A landscape with many valleys, sampled at points; each row gives a point and its height.
A ball rolls from a point to the lowest of its 2 nearest points, and stops where none of them is lower. Distance is the straight distance between rows; heights are no part of it.
z670 h=387: [6, 4, -13, -5, -20, -8, 15, 5, 11, 2, 18, 11, 8, 13, -12, 17, -6, 4, 0, -6, -16, 3, 19, 4, 2, -7, -3, 14, 1, 4, 10]
z889 h=480: [9, 7, -7, 3, 2, -1, 7, 3, 18, -3, 20, 0, 9, 0, -7, 6, 0, -12, 8, 7, 5, 0, -5, -3, 6, 2, 10, 6, -4, -6, 18]
z660 h=473: [-6, -6, -6, -12, 5, -7, 15, -14, 13, 0, 4, 18, -5, 25, -19, 2, -5, 13, 15, -15, -11, 2, 13, 7, 7, 11, -14, -16, 8, 33, 9]
z901 h=592: [-14, -1, 40, -1, -12, 17, 9, 2, -4, 17, -12, 2, -15, -6, 11, -18, 2, 17, 1, 10, -10, -3, -6, 4, -8, 24, -10, 8, 3, 34, -26]
z179 h=556: [8, 20, -23, -2, 13, -6, -13, 1, 7, 8, 24, 8, -5, 8, -17, 14, 1, 17, -7, -5, 4, 27, -4, -4, 2, -7, -3, -3, -12, 1, 32]
z138 h=220: [-12, 8, 34, 2, 14, -3, 16, -6, -25, 23, 2, -5, -9, -14, -8, -28, -2, -1, -5, 16, 0, 2, -19, 7, -5, -1, -9, -1, 2, 21, -9]
z456 h=217: [-18, 21, 0, -16, -8, -3, 14, -7, -18, -2, -3, -19, 15, -16, 8, 0, -11, -6, -12, 13, 0, -6, 2, -13, -4, -7, 21, -8, 5, -31, -18]
z326 h=200: [-12, 9, 15, 7, 18, 4, -2, -8, -30, 21, -9, -6, -17, -3, -7, -12, 12, 17, -10, 1, 2, 11, -14, 7, -11, -2, -15, -9, -2, 21, -1]
z914 h=178: [-8, 17, 17, -19, -2, 3, 18, -5, -6, -3, -1, -20, 9, -20, 6, -12, -12, -16, -8, 25, 2, -12, -10, -13, -1, 2, 18, -3, 4, -23, -20]
z142 h=774: [19, -19, -7, -1, -8, 22, -20, -5, 20, -16, -14, 15, -12, 36, 3, 7, -5, 24, 14, -22, -8, 4, 15, 1, 7, 15, -18, -8, 1, 16, 2]
z742 h=577: [6, -10, 31, 7, 6, 13, -6, -6, 9, 19, -3, 6, -12, 4, -7, -16, 10, 14, 12, 8, 8, 2, -23, 12, -9, 22, -13, 5, -3, 40, 3]
z999 h=687: [-1, -5, -9, -6, -5, 21, -12, 18, 30, -28, 5, 11, 11, -5, 21, 4, -12, -6, 13, -21, 2, 5, 14, -13, 13, 24, 9, -9, -12, -12, -1]
z180 h=770: [14, -8, -3, -1, 1, 27, -22, 3, 23, -16, -7, 8, -14, 16, 11, 4, 0, 24, 10, -15, 2, 8, 10, -3, 2, 23, -16, -10, -8, 8, 1]
z631 h=616: [-5, 11, 26, -15, -3, 1, 32, 6, 18, 3, 20, 11, -6, -1, -7, 0, -11, 4, 17, 8, -13, -5, 14, -5, 3, 28, -1, -1, 7, 25, -18]
z342 h=735: [-12, 4, 9, -10, -8, 3, 26, 4, -5, -13, -6, -7, 0, -12, 3, -3, 0, -16, 11, 7, -11, -17, 24, -5, 0, 5, 7, -6, 11, -8, -29]
z802 h=530: [9, -10, -15, 20, 0, -10, -25, 4, -18, 5, -9, -2, 0, 2, 3, 10, 17, 5, -12, 2, 12, -1, -12, 6, -4, -19, 0, 14, -4, -11, 10]
z91 h=630: [1, -2, 8, 12, 13, -12, -2, -18, -42, 11, -7, -14, 0, -7, 4, -17, -8, -6, -24, 12, 6, -7, -21, 13, -6, -34, 0, 1, 9, -20, -3]
z676 h=719: [-14, -7, 9, 0, -11, -6, 20, 1, -10, -12, -10, 0, -3, -6, 3, 2, 2, -7, 11, -2, -11, -19, 27, 5, -3, 2, 0, 2, 16, 2, -32]
z353 h=607: [-8, 0, 23, -8, -9, -9, 24, -2, 7, 9, 9, 12, -4, 0, -5, -1, -5, 14, 15, 4, -10, -9, 7, 1, -2, 23, -4, 4, 9, 32, -20]
z333 h=325: [-1, 7, -3, 3, -21, -17, 9, -1, -8, 6, 8, 4, 4, 4, -8, 18, 2, 15, -3, 4, -10, 0, 10, 7, -6, -15, 2, 19, 7, 0, -5]
z242 h=433: [7, -2, -20, 4, -13, 1, -28, 14, 1, 0, 0, 8, 6, -3, 11, 20, 7, 22, -9, -6, 11, 15, -8, -7, -3, -2, 4, 9, -11, -13, 8]
z41 h=647: [0, -9, -14, -1, 4, 12, -7, 14, 29, -22, 4, 2, 12, -4, 16, 3, -2, -23, 15, -10, 3, -2, 8, -10, 12, 14, 10, -13, -7, -15, 5]
z409 h=721: [10, -10, -13, -10, -21, 12, -5, 2, 10, -21, -5, 17, -10, 27, 2, 13, -9, 24, 6, -23, -15, 1, 31, 1, 7, 9, -10, 3, 1, 8, -3]
z335 h=306: [-4, 5, 5, -10, 24, 9, 13, 9, 14, -8, 1, -8, -4, -14, -6, -13, 5, -36, 22, 14, 1, -3, 9, -14, 3, 10, 0, -25, 4, -1, -3]
z162 h=223: [-15, 2, 12, 11, 18, 16, -6, 0, -33, 9, -21, -12, -22, -7, 10, -20, 15, 4, -13, -1, -3, 10, -10, 7, -6, -9, -18, -13, -2, 9, -5]
z6 h=403: [-16, 11, -22, -6, 5, 3, -14, 7, 5, -6, -1, -1, 16, -9, 15, 12, 2, -2, -3, -17, 10, 23, -10, -19, 2, -1, 21, -16, -7, -24, 3]
z472 h=442: [21, -22, -20, 11, -26, -7, -14, 13, 21, -9, -4, 1, 24, -3, 18, 10, -1, -19, 3, 5, 14, -9, -10, 2, 4, -5, 19, 25, -6, -15, 10]
z579 h=599: [-11, -4, 24, -6, -12, 0, 12, -9, 0, 11, -9, 13, -12, 1, 2, -6, 2, 23, 9, -3, -12, -7, 5, 3, -7, 29, -10, -1, 8, 38, -26]
z827 h=722: [-10, 13, 5, -13, 14, 17, 0, 5, 3, -4, -7, -13, -1, -24, 9, -16, 2, -21, 5, 7, 3, 7, -8, -23, 0, 16, 8, -21, -7, -16, -7]
z960 h=180: [-5, 7, 7, 6, 11, -3, -4, -3, -18, 15, -2, -4, -13, 1, -9, 3, 11, 20, -5, 2, 4, 7, -7, 3, -8, -3, -11, -2, -2, 12, 0]
z550 h=361: [0, 16, -5, 2, -13, -14, -6, 1, -19, 11, 11, 3, -1, 1, -7, 16, 6, 25, -16, 7, -1, 11, 1, -1, -11, -15, 4, 16, -3, -9, 2]
z217 h=698: [-9, -7, 0, -1, -17, -6, 11, 0, -4, -9, -4, 8, -4, 6, -1, 14, 1, 12, 10, -10, -15, -13, 28, 10, -3, 1, -2, 8, 13, 11, -23]
z252 h=157: [0, 11, 3, 0, 0, 2, 0, -1, -3, 10, 6, 3, -14, 7, -6, 12, 9, 29, -2, -2, 1, 9, 1, -2, -6, 7, -8, 1, -1, 10, -2]
z215 h=231: [0, 1, 33, 13, 18, -11, 2, -10, -29, 25, 8, -5, -7, -9, -11, -20, -1, 0, -13, 14, 8, 1, -28, 11, -4, -11, 0, 9, -1, 13, 7]
z741 h=238: [5, 18, -19, -9, -12, 4, -12, 5, 5, -4, 14, 15, -7, 12, -4, 18, -5, 35, -10, -11, -3, 24, 8, -9, 0, 4, -5, 2, -8, 2, 11]
z493 h=559: [10, 9, -7, -8, -13, 9, 1, 10, 30, -10, 21, 17, 0, 21, -6, 8, -23, 13, 5, -9, -9, 10, 8, -5, 12, 14, -9, 7, -14, 6, 20]
z158 h=602: [7, 4, -12, -12, -21, 14, -6, 5, 27, -15, 6, 21, -1, 34, -4, 8, -28, 18, -1, -19, -15, 14, 18, -9, 13, 10, -14, 4, -19, 8, 19]
z198 h=360: [-7, 12, -18, -4, 3, 4, -9, 9, 5, -6, 8, 1, 10, -4, 6, 12, 4, 3, -1, -9, 6, 15, 0, -13, 4, 5, 8, -12, -8, -15, 9]
z325 h=639: [-3, 2, -20, 4, 26, -1, -10, -5, -2, -3, 0, -1, -13, 13, -13, 14, 18, 6, 0, -13, 3, 12, 8, 1, -1, -9, -12, -23, -2, 4, 20]
z442 h=437: [-3, -2, -3, -10, 11, -12, 19, -13, 23, 9, 20, 21, 1, 27, -30, -3, -11, 6, 14, -10, -9, 1, 5, 9, 11, 6, -12, -9, 3, 36, 24]
z591 h=581: [-4, -11, -30, -3, -5, -2, 13, -4, 7, -12, -3, 16, 0, 24, -14, 13, -2, -6, 0, -29, -22, -1, 41, 10, 8, -15, -12, -4, 1, 3, 17]
z38 h=476: [18, 11, -20, -1, -2, -9, -7, -1, 21, 10, 31, 9, 17, -1, -15, 8, -6, -15, -4, -4, 6, 18, -15, -5, 5, -8, 18, 12, -15, -9, 44]
z156 h=249: [-13, 18, 2, -5, -16, -11, 12, -8, -19, -3, -1, -13, 14, -10, 6, 7, -7, 2, -13, 12, -5, -12, 7, -3, -3, -11, 16, 6, 8, -29, -20]
z359 h=621: [-3, -10, -3, 4, -22, 4, -6, 6, -10, -18, -24, -10, 14, -13, 28, 5, -1, -7, -8, 3, 4, -20, 5, -1, -1, -3, 11, 8, 7, -29, -26]
z127 h=447: [-1, 11, -14, -6, -14, -2, 29, 3, 16, -5, 21, 5, 20, 5, -6, 8, -9, -10, 0, -10, -16, 0, 22, -5, 9, -5, 3, 9, 0, -8, 14]
z360 h=195: [-23, -5, 12, 5, 15, 4, 6, -3, -32, 4, -25, -7, -17, -13, -1, -22, 9, -10, -3, -3, -7, -2, 2, 9, -7, -10, -19, -14, 6, 12, -21]
z200 h=498: [-2, -15, -24, 1, 13, 1, 5, 0, 11, -14, -1, 8, -4, 21, -12, 10, 5, -11, 10, -21, -12, -4, 31, 9, 9, -11, -12, -16, 1, 7, 18]
z452 h=668: [-5, 7, 4, -14, 14, 4, 3, -11, -25, 2, -11, -25, 1, -20, 12, -24, -11, -21, -20, 17, 5, -9, -22, -5, -3, -16, 5, -15, 7, -27, -13]
z42 h=580: [-3, -12, 13, 10, 32, -15, 3, -10, -3, 18, 1, 2, -6, -1, -27, -10, 13, -8, 13, 4, 10, -2, -17, 12, -3, 2, -9, -8, 0, 29, 17]
z900 h=193: [8, 17, -5, -12, -20, 3, -3, -1, 2, 6, 10, 11, -12, 15, -3, 18, -1, 44, -6, -6, -9, 18, 6, -6, -6, 9, -7, 7, 1, 10, -6]
z689 h=604: [-9, -16, -24, -4, -16, -14, 18, -10, 7, -2, -4, 21, 1, 22, -14, 11, -4, 1, 8, -26, -25, -8, 35, 17, 1, -14, -13, 6, 8, 17, 5]
z400 h=618: [-2, 3, -17, 4, 5, -19, -15, -15, -30, 7, -9, -15, 11, -5, 3, 5, 1, -4, -26, 4, 13, -2, -21, 1, -4, -32, 16, 0, 1, -33, 9]
z730 h=307: [17, 4, 26, 7, -15, -13, 1, -6, -12, 8, 3, -12, 14, -6, 8, -8, -15, 1, -14, 27, 13, -11, -18, 7, -2, -9, 16, 29, 5, -17, -9]
z143 h=367: [-6, 3, -11, -10, 21, 5, 21, 3, 19, -12, 8, -7, 5, -1, -11, -4, 2, -39, 18, -1, -5, -5, 18, -6, 10, 0, 5, -26, 2, -4, 11]
z617 h=529: [6, -5, 0, 11, 25, 3, -11, 2, 7, 4, 2, -4, -8, 5, -11, 2, 15, -6, 11, 4, 8, 2, -11, 2, -2, 0, -8, -8, -5, 8, 16]
z341 h=660: [8, -4, -16, -14, -23, 19, -7, 4, 17, -24, -3, 21, -6, 37, 3, 11, -22, 17, -3, -26, -19, 7, 33, -9, 13, 8, -12, 2, -13, 3, 10]
z296 h=651: [3, 1, 2, -8, 18, -7, -4, -18, -29, 8, -9, -23, 1, -15, 9, -21, -12, -19, -28, 15, 11, -12, -30, 5, -1, -24, 10, -8, 6, -28, 0]
z388 h=600: [2, -15, -23, 1, 0, 2, -1, 6, 27, -17, -3, -9, 22, -2, 13, 3, 4, -38, 11, -4, 7, -15, 0, -5, 11, 3, 15, -7, 0, -18, 12]
z798 h=657: [-2, -8, 10, 5, -10, 4, 6, 0, -16, -12, -20, -15, 8, -12, 18, -12, -4, -17, -7, 14, 0, -23, -3, 6, -1, -9, -1, 7, 10, -20, -29]
z440 h=631: [1, 12, 16, -9, -7, 3, 30, 9, 20, -5, 22, 4, 4, -3, -3, 3, -7, -5, 15, 12, -9, -6, 11, -3, 3, 17, 6, 8, 5, 8, -12]
z715 h=222: [10, 8, 35, -2, -6, 6, 8, -7, -18, 9, -1, -15, 2, -18, 20, -34, -21, -7, -23, 31, 7, -7, -28, 8, -4, -7, 6, 13, 7, -14, -13]
z962 h=417: [22, 3, -8, 1, -6, -7, 10, 1, 30, 5, 33, 7, 18, 6, -16, 4, -10, -20, 4, 2, -1, 6, -5, 2, 10, -7, 12, 20, -9, -1, 38]
z309 h=775: [8, -24, 0, 18, -32, -14, -5, 7, -6, -7, -17, 4, 6, 6, 9, 13, 1, 5, 3, 4, -3, -19, 12, 18, -6, -11, -4, 32, 6, 0, -23]
z338 h=539: [-8, -8, -8, -9, -27, -22, 19, -16, 10, 6, 3, 27, 5, 21, -15, 10, -11, 16, 9, -16, -24, -8, 22, 12, 1, 1, -8, 8, 12, 31, -3]
z666 h=520: [7, 10, -5, -4, 7, 9, 1, 8, 29, -9, 23, 7, 2, 6, -7, 3, -8, 4, 12, -2, -2, 7, 3, -5, 9, 13, -3, -3, -12, 2, 16]
z731 h=241: [-20, 5, 21, -9, 16, -7, 25, -1, -10, 11, 2, 0, -10, -12, -15, -11, 3, -7, 13, 7, -7, -2, 4, -2, -3, 11, -8, -19, 7, 24, -15]
z886 h=159: [-15, -19, 8, 6, 15, 2, 8, 1, -21, -6, -30, -7, -9, -14, -2, -21, 8, -31, 10, 0, -6, -16, 6, 9, -2, -12, -17, -12, 11, 5, -24]
z474 h=564: [19, -7, 19, 8, 12, 0, -7, -7, 16, 20, 13, 7, -9, 13, -14, -3, 3, 16, 15, 5, 10, 5, -20, 10, -5, 15, -6, 10, -4, 31, 16]
z354 h=597: [-8, -10, -17, 5, 28, -8, 0, -9, -4, 0, -10, 3, -13, 11, -20, 8, 17, -3, 13, -15, 1, 1, 12, 9, -3, -8, -15, -24, 7, 18, 11]
z571 h=395: [8, 8, -16, 1, -14, -8, -17, 8, -6, 5, 10, 5, 9, -4, 0, 15, 3, 15, -12, 1, 6, 13, -8, -5, -3, -11, 12, 14, -8, -13, 11]
z5 h=487: [3, -11, -18, 14, -10, -3, -32, 10, -12, -1, -14, -2, 8, -4, 17, 11, 12, 7, -15, -2, 15, 0, -14, -2, -4, -12, 7, 11, -5, -20, 3]
z120 h=329: [27, -10, 15, 11, -20, -17, -6, -4, -2, 5, -3, -12, 16, -4, 7, -5, -10, -11, -10, 26, 19, -15, -21, 11, 1, -8, 21, 33, 1, -16, 0]
z681 h=435: [-8, -13, -16, -1, 23, 1, 12, 1, 13, -15, -3, 1, -2, 10, -10, -1, 10, -30, 17, -15, -10, -9, 30, 7, 11, -6, -5, -25, 4, 4, 14]
z186 h=736: [-9, 19, 11, -5, 3, 22, -5, 14, 7, -4, -2, -6, -1, -22, 16, -9, 1, 0, 2, 5, 6, 7, -6, -20, -2, 22, 6, -10, -9, -14, -14]
z250 h=228: [-21, 16, 31, -7, 12, -12, 26, -5, -21, 21, 4, -3, -8, -15, -11, -20, -1, -1, 1, 16, -6, 2, -7, -3, -7, 6, -8, -11, 6, 23, -19]
z414 h=550: [17, -5, 11, 15, 17, 2, -13, 0, 8, 14, 8, -2, -11, 4, -14, -2, 11, 7, 6, 5, 12, 6, -21, 6, -5, 7, -4, 8, -11, 18, 19]
z964 h=203: [0, 17, 28, -6, -6, 6, 11, 0, -11, 4, -2, -13, 8, -19, 16, -19, -15, -4, -13, 28, 6, -9, -18, -8, -4, 4, 13, 10, 2, -19, -21]
z712 h=475: [-3, -10, -10, 8, 22, 9, -31, 10, 20, -8, -7, -10, 5, -11, 18, -9, 11, -26, 4, -6, 18, 7, -24, -16, 1, 11, 8, -23, -12, -16, 7]
z902 h=744: [4, 3, 10, -4, 6, 30, -8, 12, 23, -12, 0, 4, -14, -2, 14, -4, 2, 10, 14, -5, 0, 5, 12, -12, -1, 29, -7, -10, -8, 4, -8]
z734 h=723: [-5, -13, -9, 19, -6, -7, -10, 1, -23, -7, -20, -6, -1, -2, 9, 8, 11, 3, -8, -2, 1, -15, 4, 11, -7, -20, -6, 9, 6, -11, -17]
z858 h=562: [-8, -15, -1, 8, 28, -10, -2, -12, -7, 11, -8, 3, -11, 7, -22, -5, 16, -2, 15, -4, 7, -1, -5, 11, -5, 1, -17, -19, 3, 31, 13]
z578 h=751: [-1, -20, 6, 22, -21, -14, -8, 3, -21, -3, -23, -1, 2, 0, 13, 4, 4, 10, -4, 4, -2, -19, 3, 21, -6, -20, -9, 29, 11, -3, -27]
z259 h=573: [10, -13, -14, 20, 2, -18, -22, -7, -30, 5, -12, -11, 3, 0, 1, 4, 9, -5, -21, 4, 11, -7, -20, 11, -1, -32, 5, 11, 1, -21, 8]
z632 h=302: [-3, 10, -25, -7, 2, 7, -19, 9, 10, -12, 10, 10, -1, 7, 4, 16, -2, 20, -3, -19, 5, 25, 6, -13, 3, 7, -2, -11, -14, -9, 15]
z124 h=720: [-1, 1, 1, -9, -3, 30, -12, 18, 24, -25, 1, 8, -2, -11, 23, 3, -7, 11, 12, -13, 2, 6, 14, -17, 6, 32, 3, -9, -12, -7, -12]
z310 h=756: [-10, 24, 17, -10, -9, 7, 17, 4, -6, 3, 8, 0, -14, -5, 6, 7, -1, 30, -4, 2, -11, 6, 17, -13, -5, 18, 0, -3, 5, 5, -28]
z428 h=697: [-4, -9, -1, 18, 1, 8, -13, 5, -21, -6, -22, -13, -5, -7, 17, -1, 10, -1, -11, 1, 4, -11, -7, 3, -2, -12, -5, 5, 0, -17, -14]
z590 h=643: [-6, -5, 4, -6, -7, 20, -3, 2, -10, -14, -18, 3, -21, 1, 16, 6, 7, 22, 1, -19, -11, -1, 34, -4, -5, 15, -6, -5, 5, 5, -29]
z767 h=500: [5, -4, -7, 13, 30, 4, -21, 4, 11, -4, 0, -11, -4, -7, 0, -7, 17, -23, 6, 2, 13, 5, -16, -10, -1, 5, -1, -22, -13, -6, 15]
z16 h=617: [1, -11, 10, -6, -6, 19, 1, -4, 5, -7, -12, 10, -19, 12, 7, 1, 4, 23, 12, -15, -8, -2, 21, 0, -4, 23, -12, -6, 8, 21, -20]
z862 h=678: [-3, -5, 11, 9, 3, 11, -2, 6, -12, -5, -17, -12, -3, -12, 15, -11, 8, -10, -3, 9, 3, -11, -6, -1, -2, -1, -6, 0, 1, -9, -17]
z384 h=704: [-11, 8, 3, -18, 19, 12, -4, 1, 0, -2, -16, -22, 2, -26, 7, -23, -2, -35, -4, 14, 7, 1, -21, -21, 1, 3, 9, -21, -2, -22, -7]
z287 h=523: [14, -19, -23, 8, -19, -2, -4, 11, 30, -13, 0, 2, 25, 3, 12, 10, -2, -26, 7, -4, 0, -11, 6, 2, 13, -6, 11, 14, -3, -13, 16]
z781 h=584: [-4, -7, 34, -1, 1, 21, 1, -1, 10, 16, -12, 3, -14, -3, 1, -21, 8, 9, 13, 7, -2, 1, -14, 5, -8, 31, -15, -2, -2, 43, -10]
z69 h=404: [10, 1, 1, -5, 13, -16, 9, -10, 19, 16, 23, 15, -1, 21, -32, 3, -4, 9, 12, -3, -1, 8, -8, 9, 3, 3, -5, 1, -1, 33, 28]
z161 h=373: [27, -16, -4, 13, -27, -16, -21, 7, 4, 0, -2, -2, 19, -2, 13, 7, -4, -7, -7, 15, 21, -7, -20, 4, 3, -10, 22, 35, -5, -16, 9]
z4 h=298: [18, -2, 3, 8, 5, -20, 0, -3, 4, 16, 25, 6, 2, 4, -26, 8, 3, -5, 4, 7, 5, 6, -11, 11, 0, -10, 11, 18, -2, 8, 27]
z458 h=608: [6, -13, -2, 23, 12, -16, -12, -8, -31, 7, -14, -11, -2, -4, 1, -7, 7, -10, -18, 7, 8, -12, -21, 18, -1, -30, -5, 8, 7, -8, -2]
z172 h=280: [-1, 8, 13, 4, -15, -11, 13, -2, -13, 1, 2, -8, 11, -5, 3, 3, -4, 0, -6, 19, 0, -12, -3, 5, -3, -9, 10, 17, 9, -14, -17]
z967 h=266: [-9, 1, 13, -8, 27, 3, 15, 3, 5, 3, 3, -4, -13, -7, -17, -13, 8, -20, 19, 7, -3, 4, 7, -7, -2, 10, -8, -22, 3, 14, 0]
z202 h=253: [9, 6, 18, 9, 15, -16, 4, -8, -11, 22, 17, -5, -3, -3, -22, 0, 3, -1, -2, 12, 10, 2, -20, 7, -4, -7, 7, 10, 2, 6, 14]
z223 h=650: [-2, 9, -8, -4, -3, -22, -1, -19, -29, 7, 1, -17, 15, -5, -2, 2, -9, -7, -25, 14, 4, -7, -13, 4, -3, -31, 19, 6, 8, -31, 3]
z422 h=504: [-9, -9, -8, -9, -7, -16, 10, -19, 1, 1, -6, 21, -3, 22, -17, 4, -2, 20, 17, -18, -14, -3, 21, 9, 2, 7, -12, -9, 14, 33, -3]
z90 h=533: [0, -9, -10, 5, -17, 0, -23, 11, -3, -5, -15, -5, 21, -10, 27, 8, 1, 0, -10, -3, 16, -1, -20, -8, -1, 0, 19, 10, 0, -25, -9]
z761 h=517: [5, 6, -29, -2, -20, -11, 26, -4, 12, 5, 16, 4, 28, 3, -8, 9, -6, -20, -10, -14, -18, 1, 21, -2, 2, -18, 4, 12, -2, -17, 23]
z729 h=450: [-7, -7, -18, 4, 14, 4, -31, 11, 14, -4, -5, -5, 13, -7, 17, 3, 9, -12, 0, -13, 19, 15, -24, -15, 1, 3, 16, -16, -9, -21, 5]
z151 h=606: [1, 9, -30, -2, 19, 1, -13, -2, 10, -5, 10, 6, -8, 19, -15, 15, 6, 7, -5, -14, 1, 21, 11, -2, 4, -9, -12, -19, -9, 4, 34]
z746 h=574: [0, -12, -12, 8, -13, 8, -13, 15, 1, -15, -14, -3, 14, -9, 25, 9, 7, -5, 1, -4, 9, -10, 0, -7, 3, 2, 11, 5, 0, -21, -11]
z339 h=746: [-9, 21, 16, -8, -5, 23, 4, 11, 0, -1, 1, -5, -11, -16, 16, -5, 3, 19, 0, 4, -3, 9, 8, -18, -3, 25, 2, -5, -5, -5, -20]
z728 h=522: [8, 19, -22, -1, 6, -13, -10, -3, 1, 11, 27, 4, 6, 1, -19, 14, 5, 3, -9, -2, 6, 22, -9, -5, 0, -15, 12, 4, -12, -9, 36]
z637 h=669: [-6, -3, -5, -2, -20, 6, -3, 2, -11, -12, -13, 4, -11, 5, 11, 16, 5, 28, 0, -15, -10, -5, 31, 1, -4, 4, -4, 7, 5, 0, -24]
z708 h=235: [17, 4, 40, 4, 6, 1, 3, -14, -20, 18, 2, -12, -2, -16, 12, -36, -20, -12, -26, 27, 16, -4, -35, 14, 0, -12, 10, 14, 9, -11, 1]
z189 h=351: [19, 2, -2, 1, 4, -12, 7, 0, 21, 12, 32, 12, 1, 12, -24, 6, -7, -5, 8, 3, 0, 8, -4, 9, 3, -6, 3, 15, -6, 16, 34]
z750 h=686: [-10, 10, 7, -20, 15, 9, 7, -4, -15, 2, -16, -28, -4, -27, 7, -29, -8, -31, -10, 17, -3, -2, -15, -16, 1, -8, -1, -21, 6, -22, -15]

Call two points neighbours if one is among the 2 nearest of the other. Go from one point of each pair to the other, from neighbour to neighbour, staying as low as possible. Name the highest point that can't be avoided.
z5 and z886 | z862
z138 and z858 | z325
z914 and z858 | z142
z858 and z886 | z42
z886 and z252 | z162

Where does a ball stop that starts at each point below?
z217 | z252
z440 | z252
z767 | z252
z734 | z5
z180 | z914
z472 | z914
z889 | z138
z750 | z5
z179 | z138
z631 | z252
z689 | z138
z223 | z5
z409 | z138

Two balls start at each pair of points below. Name the first point that both come to, or write -.
z742 and z42 | z617
z142 and z200 | z138
z676 and z309 | -
z591 and z151 | z138
